Each row is a point on a tangle of strands that fork and nearly touch. The rows are in no order.
In the rows, zero is written as 128.
Points whose rows are less than 221 apart are linked; no others are.
K_292: [ 97 106 121 145 155 142 107 150 147  91 138 104 136  96 173 107 177 127
 180 120 133 121 117 129 102 132 181 134 154 133  80  93 162 100  76 103
 102 149 125 142  92 167 148 124 137 197 165 147 105 100 143 152  83 114
  69 103 155 131 124  92  90 144  89 143 179 148 106]
K_782: [128 183 188 108 142 162 120 128  99 168  74 164  93 160 181 143 131 221
 126  93 116 150 121  89 129 129 117 148 100 127 165 141 104 125 108 141
 122  67 103  88  95 138  76 177 129 135 149 179 151 199 156 133 130 102
 115 164 131 133 158 112 153 152 192 152 113 103 141]
K_697: [122 118 157  90 110 196  95 169 173 153  97 149 117 142 188 111 167 116
 143 116 115 105 117  88 109 106 167 171  96 129 128 118 171 151 123 125
 127  96  96 104  89 166 117 105  95 129 188 177 155 153 134 147 100 137
 127 154 147 112  68  83  90 129 131 137 133 136 131]
K_348: [114 126 133 120  81 147 115 140 138  98 151 130 141 135 125 113 139 113
  49 125 199 138 183  97 158  77 102 139  77 153 213 114 160 172 103 159
 173 104 116 126 149 122 126 112 160 121 105 202 134 184 125  70 194 105
 117 162 111 132 154 121 130 143 125 150  78 180 125]
K_505: [103 116  65 163 148 166  88 158 150 125 122  81  96 109 125 111 182 172
 166 138 129 128  79 139 128 157 151 119 134 123 110  84 142  78  70  80
 103 134 110 148 105 144 118 147 143 205 136 122 110  75 125 140 115 134
  63  92 135 140 140  70 132 109 104 134 158 149 106]
K_756: [156  98  82 149 127  94 152 118 130 127 168 151  95  90  83 113 107  76
 170 165  76 141 126 164  80 187  95 172  83 153 150  47 150 144 175 143
 166 144 157 148 128 119 115 101 153  79  95 105 153 125 123 110 139 150
 152 117 138  96 171 137 169 114  85 104 142 148 125]
K_327: [160 141 158  73 156 155 134  97 145 184 106 160 122  99 154 137 126 146
 128 135 127 207 103 162 176 157  82 158  48 110 102  70  76 166 150 113
 142  95 158 104 161 135 108 115 115  57 141 161 117 150 117 123 157 126
 140 129  87 170 140  88 186 136 105 136 123  88 144]
K_375: [114 131 135  93  92 131 130 136 130 122  94  93 167 204 112 128 114 137
 110 134 103  82 127 140 165  79 163  96 188 111 104 220 139 100 151 140
  89 131 112  90 136 114 121  83 101 145 140  96 127  91 139 135 155 167
 144 171 119 114  57 159  46 112 166 110  89  83 187]
K_29: [157  99 104  62  75 132 130 149 143 127 139  69 179  78 118 115 144 131
 110 136 110 100 126 137 187 114 156 162 104 136  99 119 101 130 115 103
 134 113 163 104 172 173 131 130 145  88 108 176 112 120 165 112 205 150
 105 168 102 120 102  86  96 139  88 139  92 100 107]
K_656: [ 83 116 128 158 135 143 135 117 147 116 124 125 143 116 121 129 107 102
 131 144 176 163 128 102 188 143 112  69 170 119 168 109 154 141  99 134
 147 120 144 171 126  97 123  57 100  88  90 141  87 142 100  75  94 104
 146  95 117 132  84 133 127  93 117 141 126 175 111]
K_889: [115 124 155 122 107 194 103 108 140 173  72 175  80 185 143 126  89 141
 127 167 129 193 165 116 167 124  46  71 128 132 146 156 147  91 212 128
  96 125  85 101 116  71 125  64  74 104 144 120 122 164 116 118  92 141
 143 114  94 111  96 153 109  60 140 146 106 118 207]
K_437: [153 173 155 112 167  92 183 156  98 122 158 118 158 109 125 155 138 124
 132 103 118 137 106 119 151 172 171 137 188 114 101 148  91 125 108 109
 115 125 150 137 136 115 116 109 153 142 115 126  84 161 166 106 134  86
 121 188 116  91 119 148 131 147 164 105 133  92 127]
K_548: [110 110 168 109 112 121 104 111 126 126 100 122 126 143 129 121 105 145
 123 137 157 168 179 173 143  51  87  81 105 131 119 155 121 127 167 144
  70 157  98  74 148 113 168 127  97 113 141 115 128  93 145 154 150 127
 150  91 102 163 133 158 113 113 121 163 130 108 167]
K_957: [ 93 157 107 191 201 135 129  73 137 158 129 146 125 151 140 168 103 171
  99 119 202 157 110 136 129 119 108  84 141  94 136 119  80 156  62  77
 143 143 145 199  91  88 135 163 123 181 125 111 136 108  77 137 113 108
 115  63 125 188 173 150 218 143 154 128 133 150 117]
K_822: [122 138 125 160 124 119 140 146 135 128 145 146 113 159 129 151 131  69
 161 134 113 125 131 101  67 158 128 139 169 125 162 117 174 149 154 158
 139 164 115 150  93 143 130 109 126 167 118 107 131 141 117 149  76 121
 152 132 160 105 118 133 125  81 121  99 142 159 113]
K_332: [ 75 154 133 173 158 146 129  88 133 147 123 156  96 149 124 147 100 160
 122 137 198 162 115 120 127 105  70  88 124 125 161 124 125 166  97 134
 149 134 154 164 102  93 130 151 105 137 119 118 163 135  84 131 100 106
 169  66 120 192 163 149 196 138 140 147 121 184  96]
K_171: [129  91 156 102 126  93 104 114 126 106 105 108 184 128 125  98  81 123
  99 114  83  38 134 141 115  96 170 155 160 150  76 209 105  91 177 147
 133 123 125 115 130 132 171 168 120  80 143 104 135  88 128 132 120 156
 145 122 151 120  89 145  69 169 133 145 133  62 122]
K_104: [118 115  76 155  88  71 130 123  95  83 180 149 130 138 102 166 146  45
 143 172 136 126 146 110  55 110 116 144 162 105 158 111 188 154 130 135
 151 166 138 159 120 160 112 103 126 185 111 108 151  84 126 124 139 143
 147 166 182 130 123 126 129  96  76  75 135 179 115]
K_527: [138 119 154 181 146 108 147 133 118 105 112 140 118 152 101 138  69 102
 117 102 157 175 197 167 143 112  79  78 165 138 177 181  99 114 172 162
  99 156  58 130 167  68 169  89 131  91 115  95 103 129 100 106 131  97
 116  77  85 102 144 203 121 111 162 133 133 109 163]
K_667: [119 191 143 142 142 138 130 100 108 166 108 160 100 168 159 152 132 237
 132 135 143 154 103 140 150 123  88 115 107  67 126 131  58 124  76  80
  87 101 110 119  92  90  61 148 128 155 140  97 167 110 143 143 148 112
 102 136 121 153 140 113 203 131 197 124 125 135 160]
K_512: [169 106 104 165 124  68 167 148  92 112 145 142 113  68  81 127 104  64
 188 113  67 110 126 136  45 165 177 156 156 150 149 115 120 100 170 147
 158 116 119 161 144 139 134 146 135  91 101 138  93 116 163 116 105 121
 133 133 149  91 134 136 145 131 131  82 182 108  64]
K_863: [142 131 189 142 136 146 117 179 141 130 130 152 106 154 133 127 107  78
 103  87 139 106 137  95 135 109 176 139 169 135 167 180 156 138 118 123
 135 107  45 134 103 108 128  84 117 102 150 178  73 149 148  72 111  85
 122 176 130  78  49 137 102 132 174 112 143 151 129]
K_368: [135 119  96 143 135 138 140 130 186 113 148  74 134 105 121 119 133  65
 155 119 120 143 126 138 139 181 167 137 139 153  87  60 132 112 137 141
 133 166 123 165 140 157 167  78 155 160  85 131  85 108 115 119 113 148
  79 124  87 100 128 114 110  98  88 101 136 141 120]
K_227: [130 135 167 114 130 135 128 157 117 127  84 176 125 144 166 117 157 147
 180 125  67 131 148 123  53 127 115 130 125 129 114 129 160 123 173 172
  93 155 127  90  90 152 145 145 107  98 171 105 144 166 171 173  91 116
 144 103 150 112 133 129  92 117 139 153 154  71 160]
K_779: [132 202 156  90 127 120 171 126 124 163 115 169 129 188 168 169 124 138
  86 108 133 155 160 128  92 132  94 148  89  94 124 146 129 166 174 162
 105 131 129  81 116 125 134 142 140 160 119 110 182 181 149 177 162 119
 191 155 135 111 150 169 150 153 162 117  96  86 195]
K_37: [120 120 159 102 117 147  90 133 167 128 137 150 148 148 180  99 146  97
  92 120 166  69 133  84 124  59 175 166 116 107 118 147 155 173  87 119
 138 101 106 129  90 147 127  93 115 140 193 168 159 126 127 146 115 130
 127 161 161 136  59 117  99 161 130 150 143 169 136]
K_734: [127 137 133 102 167 152 142  86 122 165 125 142 106  89 156 156 147 193
 141 132 153 211  96 167 152 149  76 134  47  94 107  91  97 149  92  92
 125 109 167 116 170 139  90 146 141 110 125 135 142 112 126 145 165 111
 137 124 115 206 171  84 208 147 106 127 132 106 111]
K_855: [125 152 173 151 121 166 104 174 136 137 143 152 107 194 145 119 129 141
  96  88 154 117 151  98 147 105 154 128 136 144 175 162 137 124  93 130
 126 104  43 130  89 115 121 133 145 150 135 169  91 166 137  83 107  89
  82 168 125  71 122 113 106 129 187 135 123 176 130]
K_298: [123  73 149 135 162 130 121 132 148 104 104 114 139  63 164 124 121  98
 154  93  99  87 122 125  81 139 188 161 145 161  86 120 143  96 129 117
 130 133 131 147 123 182 173 168 147 127 142 154 107 128 130 149  56 119
 109 105 158 135 124 119  98 152  87 137 175 106  71]
K_418: [129 148 132 159 153  83 136 114 105 116 152 126 162 163  98 141 103 123
 103 109 146  90 115 129 152  99 143 101 177 105 133 195  84 136 108 106
 127 123 119 151 124  69 122 130 119 149 144  89 132  95  97 118 120 118
 141 134 128 118 104 188 149 133 163 116 129 119 141]
K_406: [107  84 170 167 141 171  96 127 150 137 111 165 100 152 156 110 111  97
 112  94 169 127 175 106 115 114 106 120  91 167 168 134 162 162 140 139
 152 123  68 134 103 113 192 144  99  93 164 163 125 147  74 126  54 126
 151  76 115 151 135 127 117 118 133 161 131 160 112]
K_531: [130 108  75 124  81 136 128 131  86 157 107 116 109 113  45 116 103 184
 124 170 130 154 124 136 182 139  60  77 102 163 169 131 111 117 147 145
 146 127 173 107 179 120 134 193  97  79  82 126 128 156 110 112 175 169
 158  77  87 166 185 100 141 117 142 152  92 152  89]
K_576: [109 166 122 111 151 104 136  61 139 100 167 127 171 146 133 121 145 123
 107 159 179 106  90 106 155 119 144 113 165  90  77  86 129 157  77 129
 142 138 191 163 105  89 112  62 139 158 133  73 143 120  96 141 111 142
 115 120 134 139  94 173 142 135 111 144 127 175 160]
K_937: [146 154 157 105 123 112  99 160 116 145 107 155 139 167 134  96 131 130
 118 100  79  52 108 109  91  82 188 154 171 110 115 219 146 101 129 121
 141 100 126 130  82 115 107 123  95  91 187 135 140 118 172  95 130 129
 171 170 181  97  48 131  80 169 176 115 133  86 135]
K_158: [ 74  82  66 149 124 103 114  97 113  80 188 111 112  75  89 118 149 119
 108 151 182 137 150 102 117 101 110 133 102 156 173  86 176 140 100 156
 167 132 172 145 131 132 118 143 137 135 120 148 136 110 109  84 164 133
 125 141 144 204 191 130 149 150  86  96 104 198  90]
K_564: [124 115 128 129 162 141 131 127 164 145 144 115 149  72 152 129 139 105
 106 109 159 155 105 116 170 150 166 148 109 117 140 108 122 150  86  93
 170  90 143 156 148 137 115 111 149 121 127 201  93 132 123  87 127 109
 117 162 119 162 129  93 160 130 109 120 121 139  90]
K_67: [177 113 121  78 120 113 132 129 138 115 155  86 176  96 109 101 120 122
  94 106 107  86 137 152 160 141 152 156  93 145  77 122  67 119 144 137
 138 116 152 125 172 148 148 155 167  79 121 129 120 127 127 119 167 134
 115 140  99  94 147 126 109 173 102 145 102  91 130]
K_72: [165 139 142 134 135  94 149 150 135 135 113 139 122 153 125 145 140 105
 197 120  36 135 106 173  64 165 147 178 188 122  89 168 126  95 182 130
 108 153 104 103 110 122 107  76 119 112 151  69 129 100 177 140 121 134
 138 157 145  87  87 149 109 120 125  85 163  40 154]
K_971: [107  56  92 133 143 109 125  99 137  90 162 132  95  69 102 105 121  95
 149 153 138 166 158 167 100 127  95 137  65 167 137  49 159 141 149 157
 151 140 158 143 143 121 140 118 134  73 125 133 133  99 108 109 141 127
 133  88 117 178 202 131 146 147  77 118 131 172 108]
K_575: [ 96 111  95 130  79 118 125 128 112  73 179 124 131 122  98 125 141 106
  80 162 196 146 179 109 122  62  87 116 106 137 199 114 179 171 104 167
 149 126 147 128 140 125 118 100 126 113 106 154 156 128 130  73 201 122
 161 145 130 155 150 141 123 147 102 121  89 202 117]
K_115: [125  92  89 135  93  83 137 117  65 117 130 120 145 118  46 126  72 142
 114 140 126 116 138 152 147 106  94  90 107 162 161 158  99 134 150 131
 146 125 170 128 182 116 141 211 103  75  98 110 162 109  96 126 172 167
 176  88 108 151 169 144 148 145 142 133  95 134  86]
K_469: [131 127  69 146 144  95 138 121  90 101 128  93 147  64  76 111 142 165
 199 138  76 118  43 152 141 180 162 130 153 134  79  76 110  89  88  71
 120 129 186 137 126 136  85 144 111 140 116 104 126  86 135 128 130 159
 103 106 123 120 113 117 139 129  90 128 152 106 103]
K_57: [157 122  66 144 121  61 153 118  75  74 182 143 137 101 114 180 164  60
 139 160 118 104  96 129  67 137 163 170 157 114 103 127 149 115 116  74
 144 152 148 154 160 159 109 131 146 223 126 116 138  77 123 156 118 148
 121 182 182 124 138 129 148 114  73  53 150 146 120]
K_670: [149 129  85 145  96 160 108 160 134 169 100 100 103 117  67 103 119 157
 125 143 102 125 112 121 194 172 103 101 101 159 175 112 111 102 154 138
 155 105 133 126 147 123 124 166 126  90  91 144  95 156 113  80 140 153
 119 117  91 116 165  76 129  93 155 142 105 147 102]
K_254: [104  80 161 165 135  97 104 119 131  91 125 126 144 121 120 110  69  80
  96  98 150  77 173 126 109 100 136 127 148 161 144 166 130 123 151 153
 156 137  91 166 128 122 195 166 124 100 128 128 123 111  75 123  72 122
 133  75 133 132 129 165 109 138 131 149 147 136  87]
K_428: [101 130  96 130 164 160 125 107 145 121 150 105 123  98 163 156 190 142
 130 139 181 173 108 109 119 169 121 147 101 101 101  59 168 128  79 115
 126 158 153 140 147 180 124 131 176 251 107 133 125 131 100 170 134 115
  77 136 151 181 193  91 155 131  67 104 128 140 123]
K_567: [118 123 102 133 103  82 137  69 118 104 177 131 157 172  89 143 134 112
 131 182 134 125 103 160 135 126 105 115 163  98  72 107 144 147 111 116
 122 187 173 134 125  94  92  72 124 155 102  19 177  77  94 159 133 164
 148 121 158 122  93 191 146 109  73 106 125 158 171]
K_928: [130 161 128 107 115 150 123 152  91 169  76 113 104 146 130 163 131 213
 119 133 107 151 121 120 149 120  93 115  98 123 176 180 120 115 130 122
 111 101 118  70 143 171  84 204 127 168 115 156 144 156 154 159 174 137
 143 174 120 152 166  89 131 104 174 129  91  93 126]
K_249: [160 172 166  94 159  97 205 149 108 149 136 151 127 129 138 169 115 123
 133 112  93 163 141 135 116 183 107 147 148  99 122 139 104 156 156 154
 106 141 145  93 148 138 112 116 156 114 106 114 110 180 172 148 158 101
 155 170 129 104 152 163 140 139 155 112 127  65 154]
K_451: [149 125 146 172 146  76 157 122 100 121 145 125 137 182 100 160  97 121
 139 120 125 153 143 186 140 131  96  99 192 100 148 198  89 126 143 119
 105 158  79 124 143  61  91  86 120 113 122  55 128  90 122 112 146  99
 133 148 118 109 106 200 150 100 154  96 136  94 174]
K_216: [156 153  99 130 127 107 153 146 116 136 114 107 130 113  92 134 148 133
 219 134  27 125  67 169 108 193 126 176 151 129  84 110 133  91 150  91
 105 144 149 109 111 155  90 104 110 141 137  84 141  95 160 150 134 157
 132 134 128  73  83 108 130 119  98 104 161  60 129]
K_979: [125 123  51 171 120 169 118 161 142 159 110  88  84 104  85 126 152 172
 147 144 107 149  86 132 169 192 113 111 101 128 162  97 121  98 109  98
 144 119 115 131 147 140 105 154 137 152  76 124 105 104 112 110 143 153
  92 115  97 143 162  54 153  75 137 108 122 150  93]
K_757: [131  80 130  87 107 158 107 132 191 151 119  83 174  59 142 111 118 130
  79 120 151 136 127 148 221 120 147 166  91 117 103 142 113 133 113  83
 157 113 144 116 173 160 138 151 149  85 105 216  79 133 143  98 170 130
  90 147 110 179 107  55 113 144  89 147 101 115  80]
K_405: [119 165 172  84 118 132 135 127 108 148 114 154 107 155 166 146 137 184
 130 137 135 182 170 165 114 100  74 116  78 100 109 127 127 137 145 150
  65 154 109  60 125 150 130 143 132 159 128 106 161 148 170 190 164 108
 141 127 121 132 168 145 131 128 149 144 115 101 191]
K_841: [141 129  81 126 137 125 130 126 125 100 174  96 121  98 130 131 174 131
 118 130 138 109 132 137 102 147 141 144  81 118  83  86 120 104  97 126
 117 146 145 131 161 167 126 160 191 199 121 105 137 105 119 172 149 125
  95 143 136 132 200 119 132 151  77 122 128 139 136]
K_648: [ 83 131 117 151 127 126 119 114 113 122 135 123 135 119 103 126 113 150
 126 148 163 123 102  89 161 123 112  80 162 134 177 127 143 141  89 140
 155 121 181 160 114 111 109 136 103 114 104 127 139 147 104 106 102 115
 168  90 145 167 127 138 146 113 133 151 116 180  80]
K_315: [102 100  49 180 142 108 142 115 120 122 143  89 152  86  78 110 122 157
 155 144 118 146  78 158 174 194 175  75 171 133  91  83  99  88  76  77
 135 156 165 182 129  95 120 132 119 141  61  95  80  85 114  97 129 154
  81  77 114 133 131 131 142 108 112 104 137 140 111]
K_463: [ 87 173 133 113 145 150 119  48 146 120 152 130 140 123 187 112 175 161
 111 153 208 118  76  82 146 118 147 125 131  90  88  65 135 163  52 121
 147 114 184 167  92 104 105  68 150 179 150 123 147 126 107 136 116 144
  81 117 135 183 115 114 164 153 120 151 131 187 138]
K_907: [155  99  84 137 107  68 163 144  66 105 154 131 130  85  82 137 109 100
 133 132  96 108 136 135  70 134 144 132 118 136 171 135 114 126 147 147
 154 114 168 141 174 151 126 192 148 100 100 123 146 120 135 129 158 135
 159 143 150 122 177 131 145 147 138  99 137 131  71]
K_444: [119 144 101 154 108 143 122 137 132 116 168 112 108 143 110  96 154 163
 107 128 151 121 161 120 112 147  99 109  77 140 139  79 136 129 102 187
 121 163 126 122 128 135 139 165 177 174  94  95 150 153 116 150 154 119
 101 112 124 117 225 130 127 139 126 150 107 177 156]
K_211: [153 150 157 131 174 128 145 154 132 138 107 175 103 114 160 139 159 132
 198  96  57 122 114 137  52 167 147 179 136 119  94 134 125 108 140 136
 102 119 115 110  97 140 112 143 129 106 188 120 121 138 170 160  77 102
 136 121 172 110 133 133 129 153 126 124 172  54 128]
K_650: [139 207 171 124 149 142 140 101  99 150 122 153 108 136 193 148 152 208
 134  97 153 126  91  85 112 124 142 142 119  94 123 144  71 130  77  96
 124  61 133 126 108 103  67 148 149 153 175 158 166 153 156 139 134 102
 109 173 146 137 142  97 193 175 183 143 133 130 127]
K_892: [171 141 119 149 169 130 128 106 165 146 153 153  87 131 110 111 112  82
 122 121 100 120 101 141  99 201 123 165  92 149 117  70 106 147 154 138
 170 128 135 161 124  92 121 117 163  81 127  87 147 130  84 118 102 139
 144 109 131  85 156 149 178 127 107 130 140 129 147]
K_599: [114 110 113 100  68 110 108 120 110 116 112  97 136 135 109 108 126 156
 141 158 116 122 153 160 119  87 100  69 118 140  93 125 115 100 170 157
  74 183 140  83 166 141 162 159 113 119 111  70 147  91 139 191 165 168
 151  77 114 141 132 136  89 108 107 145 122 107 155]
K_329: [143 100 127 140  76 155 117 155 121 146  98 113 102 120 106  99  88 108
 125 137 116 126 171  98 162 129  97  85 128 195 193 145 146 105 199 147
 142 121 106 130 148 133 178 152 120  63 115 184  92 174 130  84 120 149
 120 112  97 112 131  94  83  88 161 156 117 155 100]
K_772: [152 109 162 144 143 145 124 138 118 159 104 190  74 128 138 129 109 107
 125  98 122 148 166 120  75 125  95 144  74 161 181 150 137 158 183 143
 149  97  86 105 119 106 166 190 100  66 177 169 142 168 117 140  93 131
 188  95 132 155 168 137 144 134 147 153 131 114 106]
K_507: [110 141 116 100 179 170 120  77 179 147 119 111 154 102 175 136 160 134
  90 129 181 145  73  99 160 153 162 149  99 102  91  71 136 154  89 105
 167 111 186 167 133 145 129 121 153 178 123 148 121 144  81 146 105 129
 103 120 122 194 124 100 164 137  92 126 125 137 104]
K_297: [ 97  91 166 123 127 122  97 111 128 123  95 119 158 128 126  91  65 137
  96 122 118  47 144 112 151  96 129 120 157 150 128 199 140 119 161 136
 140 123 117 131 102 114 173 155  94  72 146 129 135 113 102 123  78 142
 162  84 145 151  80 148  79 142 144 173 125 114 111]
K_572: [147 108 102 127  97  69 140 116 117  81 178 114 156 135  96 118 152  87
 134 164 104 116 136 172 102 133 139 130 143 124  87 101 120 124 127 145
 118 175 158 123 150 119 122  83 139 126 104  45 154  63 137 141 158 142
 121 139 134  90 116 169 119 113  83 107 141 126 169]
K_515: [154 112 134  65 112 183 120 164 170 155 106 132 125  87 182 127 178 104
 180 137  76 130 118 128 101 136 135 196  82 139 112  73 135 153 149 113
 118  99 129 100 120 182 126  85 102 105 170 185 143 146 161 148 141 127
 130 135 124 106  91  90 115 128  80 140 138  85 139]
K_415: [146  98 137  97 121 132 106 149 140 103 118 108 156 105 142  98 127 120
 124 116  74  33 126 118  79 124 180 186 133 160  66 152 136  78 144 146
 126 125 141 127 114 173 174 184 152 110 148 124 133 125 145 136 101 133
 110 114 166  88 108  95  64 185 110 154 152  95  91]
K_968: [127 152 116 144 150 130 156 128 165 140 136  94 122 165 136 160 136  81
 159 133 116 136 112 132 123 200 134 137 188 118  81  97 149 119 145 140
 116 190 116 156 109 155 147  84 159 222 101  70 107 127 101 166  90 142
  91 136 133  93 122 129 111  86 113  92 151 139 138]
K_663: [123 151 161 101  96 129 105 112 148 129 130 166 142 178 175 148 139  88
  65 118 185 124 164 104 120  36 131 153  95  87 153 140 139 190 109 123
 127  94  88 105 114 126 117  78 106 148 169 168 175 116 124 139 160 122
 166 165 137 126  67 144 139 153 132 136 111 153 180]
K_289: [150 123 164 157 107 138 157 153 120 107 116 148  98 167 128 120  83  90
 117  96 140 152 213 112 113 110  90  83 135 163 195 160 147 122 195 179
 108 152  62 126 152 113 192 135 143  93 121 142  95 176 130 118 115 115
 115 102  92  96 157 159  88 106 175 140 124 137 145]
K_774: [112 135 138 110  72 158  83 118 139 151  77 139 108 215 132 123 109 151
 123 157 112 141 155 136 152  72  96  75 155 102 142 194 154  88 189 128
  95 129  79  98 119  95  97  68  58 127 155 110 145 116 136 130 111 156
 161 137 128 114  62 160  77  76 148 124  84 113 218]
K_139: [100 139 158 135 147 132 134 157 132 131 119  98 162 144 134 135 115 101
 119 123 160 116 110  95 190 111 180 101 226 104 131 184 157 119  84 116
 122 129  99 147 100 114 129  63 110 160 124 154  70 142 140  79 103 100
 105 169 131 106  38 126  79 121 168 123 145 160 121]
K_260: [164  99 113 124 112 163 153 151 188 129 120 102 108  78 151 123 151  61
 202 110  75 135 153 141  85 160 149 177  98 171 115  60 138 132 183 127
 119 145 102 122 144 181 170  81 142 119 118 181 107 132 162 138 118 136
 101 129  92 106 126  90 104 109  71 114 157 103 115]
K_659: [128 149 195 131 154 170 134 127 113 160  88 176 109 146 175 133 108 183
 104  75 148 130 153  90 112 112 102 144  85 152 168 152 137 153 145 150
 143  88 107  95  98 129 167 204 129 105 150 186 149 218 135 145  93 103
 159 109 131 157 182 136 143 165 171 177 105 106 112]
K_624: [162 128 145 146 172 102 161 148 118 127 139 116 131  77  98 127  95  81
 157  82  91 121  99 127 126 192 179 141 175 154 130 124 103 119 141 128
 156 105 118 166 130 122 146 122 132  81 102 153  65 138 144  79 106 108
 134 134 115  90 111 146 133 140 144 104 160  96  80]
K_244: [141 114  76 140 115  58 128 136  62  73 145 116 154 104  93 140 148 105
 143 153  92  62  86 128  68 110 189 136 179 122 100 156 123  77 114  84
 123 144 166 152 150 152 115 182 121 190 131  97 149  78 136 155 110 144
 119 146 177 109 126 126 124 128 119  74 153 127  99]
K_118: [128 122 131 134 124  85 109 165  91 114 133 127 137 106 125 123 141 141
 157 122  90  84 113 122  96  81 170 128 165 109 129 195 124 106 107  93
 109 116 135 120 113 139 101 168 109 134 178 134 139  91 171 134 119 117
 145 149 179 135 100 113 121 137 140 130 155 111  99]
K_679: [124 102  82 169 150  85 130  84 102  98 162 110 169 126  73 131 104 120
 112 136 147  93  74 133 162 121 176  87 183 133 107 144  91 126  83  68
 143 135 157 181 142  82 114 155 112 161 115  95 115  72  62 112 104 159
 102 120 132 140 117 159 158 123 121 101 124 161 112]
K_291: [104 149 147  79 150 138 137 136 141 140 108  94 166 162 142 131 136 137
 123 131 125  96  90 119 186 105 180 124 183 101  72 189 131 118 106 127
  98 114 129 115 103 110 117  78 114 177 150 106 104 125 134 134 117 145
 116 171 122 130  58 131  76 131 175 117 118 111 147]
K_840: [143 136 162  60 142 166 119 132 156 171  87 124 141 116 161 130 132 153
 124 133 101 143 110 134 168 140 121 145 100 127  87 112 100 136 166 137
 112 100 138  85 130 153 134 112 104  92 153 152 105 150 131 136 138 143
 131 144  94 129 104 108 106 119 129 141 108  64 166]
K_926: [144 121 110 107  81 114  93 132 152 114 137 117 147 163 135 106 165  86
 103 141 120  96 169 149  86  90 147 121 118 121 109 131 131 131 153 162
 115 157 122 110 136 143 155 112 120 139 139  76 169  73 123 161 154 160
 146 125 140  94 105 145  82 121 102 127 127 118 176]
K_958: [124 170 138 165 141 161 111 151 144 132 155 140 119 183 147 106 154 156
 112 100 151 103 138  88 125 143 131 121 114 132 136 107 125 134  85 158
 136 125  97 144  80 108 129 141 163 172 137 111 128 166 110 122  93 100
  89 129 130  91 166 125 132 141 165 149 126 183 147]
K_761: [190 132 148 110 142 130 130 126 156 117 160 150 133 122 140  96 139 100
  88  94 120  92 162 131 100 149 144 164  63 149 105 104  84 146 146 166
 155 103 126 139 136 110 157 138 173  64 152 122 132 151 122 120 132 110
 130 121 118  82 163 160 136 182 120 155 129 106 156]
K_574: [139 140 166  79  85 149 116 137 128 127 100 138 150 137 132 133  98 130
  30 122 169 142 172 102 183  70 106 137  94 141 203 157 141 157 145 125
 155  90 115  98 152 136 131 135 141  91 116 213 128 201 141  82 186 109
 142 157  96 112 114 133 118 141 157 170  75 127 131]
K_255: [ 90 140 130 130 143 145 129 101 112 163 125 148  87 141 155 159 140 223
 131 161 174 223 125 191 157 124  52 104  86  74 117 108 113 146  70  86
  84 146 116 109 131 108  87 139 122 158  90 100 144  97 141 154 169 111
 113 103 116 202 158 103 199 105 139 112 135 144 125]
K_328: [ 97 115 144 121 102 173 124 108 146 127 102 143 112 135 129 132 104 114
 121 172 177 195 154 111 183 119  53  59 148 126 148 112 165 134 152 152
 110 130 130 121 143  94 140  46  73  79 101 129 110 175 126  98  98 113
 167  79  97 122  78 142 110  87 103 152 107 166 148]
K_134: [124 149 125 131 112 122 145 167  95 140 104 101  99 135 122 144 131 191
 173 135  85 152 134 141 146 120 101  83 153 132 165 157 124 100 118 125
  80 139 111  98 131 155  98 164 126 143 111 139 109 136 180 141 153 116
 106 146 121 128 156 108 109  89 180 131 121 125 115]

Follow the links from the first point to the second, and from the first to the third. Name the last point that the two ways share.
K_761, K_249, K_444 | K_507
K_29, K_332, K_779 | K_507
K_134, K_405, K_697 | K_782
K_968, K_527, K_134 | K_782
K_292, K_958, K_72 | K_670
K_297, K_567, K_451 | K_670
K_406, K_244, K_663 | K_515

A fork is a point with three links, a tip a point with one. Leave the first point through the second and follow the links. Name the first fork or tip that comes.
K_979, K_505 | K_782
K_437, K_249 | K_507
K_139, K_291 | K_957
K_926, K_599 | K_670
K_329, K_289 | K_227
K_118, K_244 | K_515

A fork is a point with three links. Follow the links from the first point to the second and name the forks in between, in order.
K_327, K_937 | K_515
K_958, K_779 | K_507
K_227, K_437 | K_670
K_171, K_37 | K_782, K_515
K_289, K_840 | K_670, K_782
K_255, K_548 | K_782, K_670
K_260, K_772 | K_515, K_782
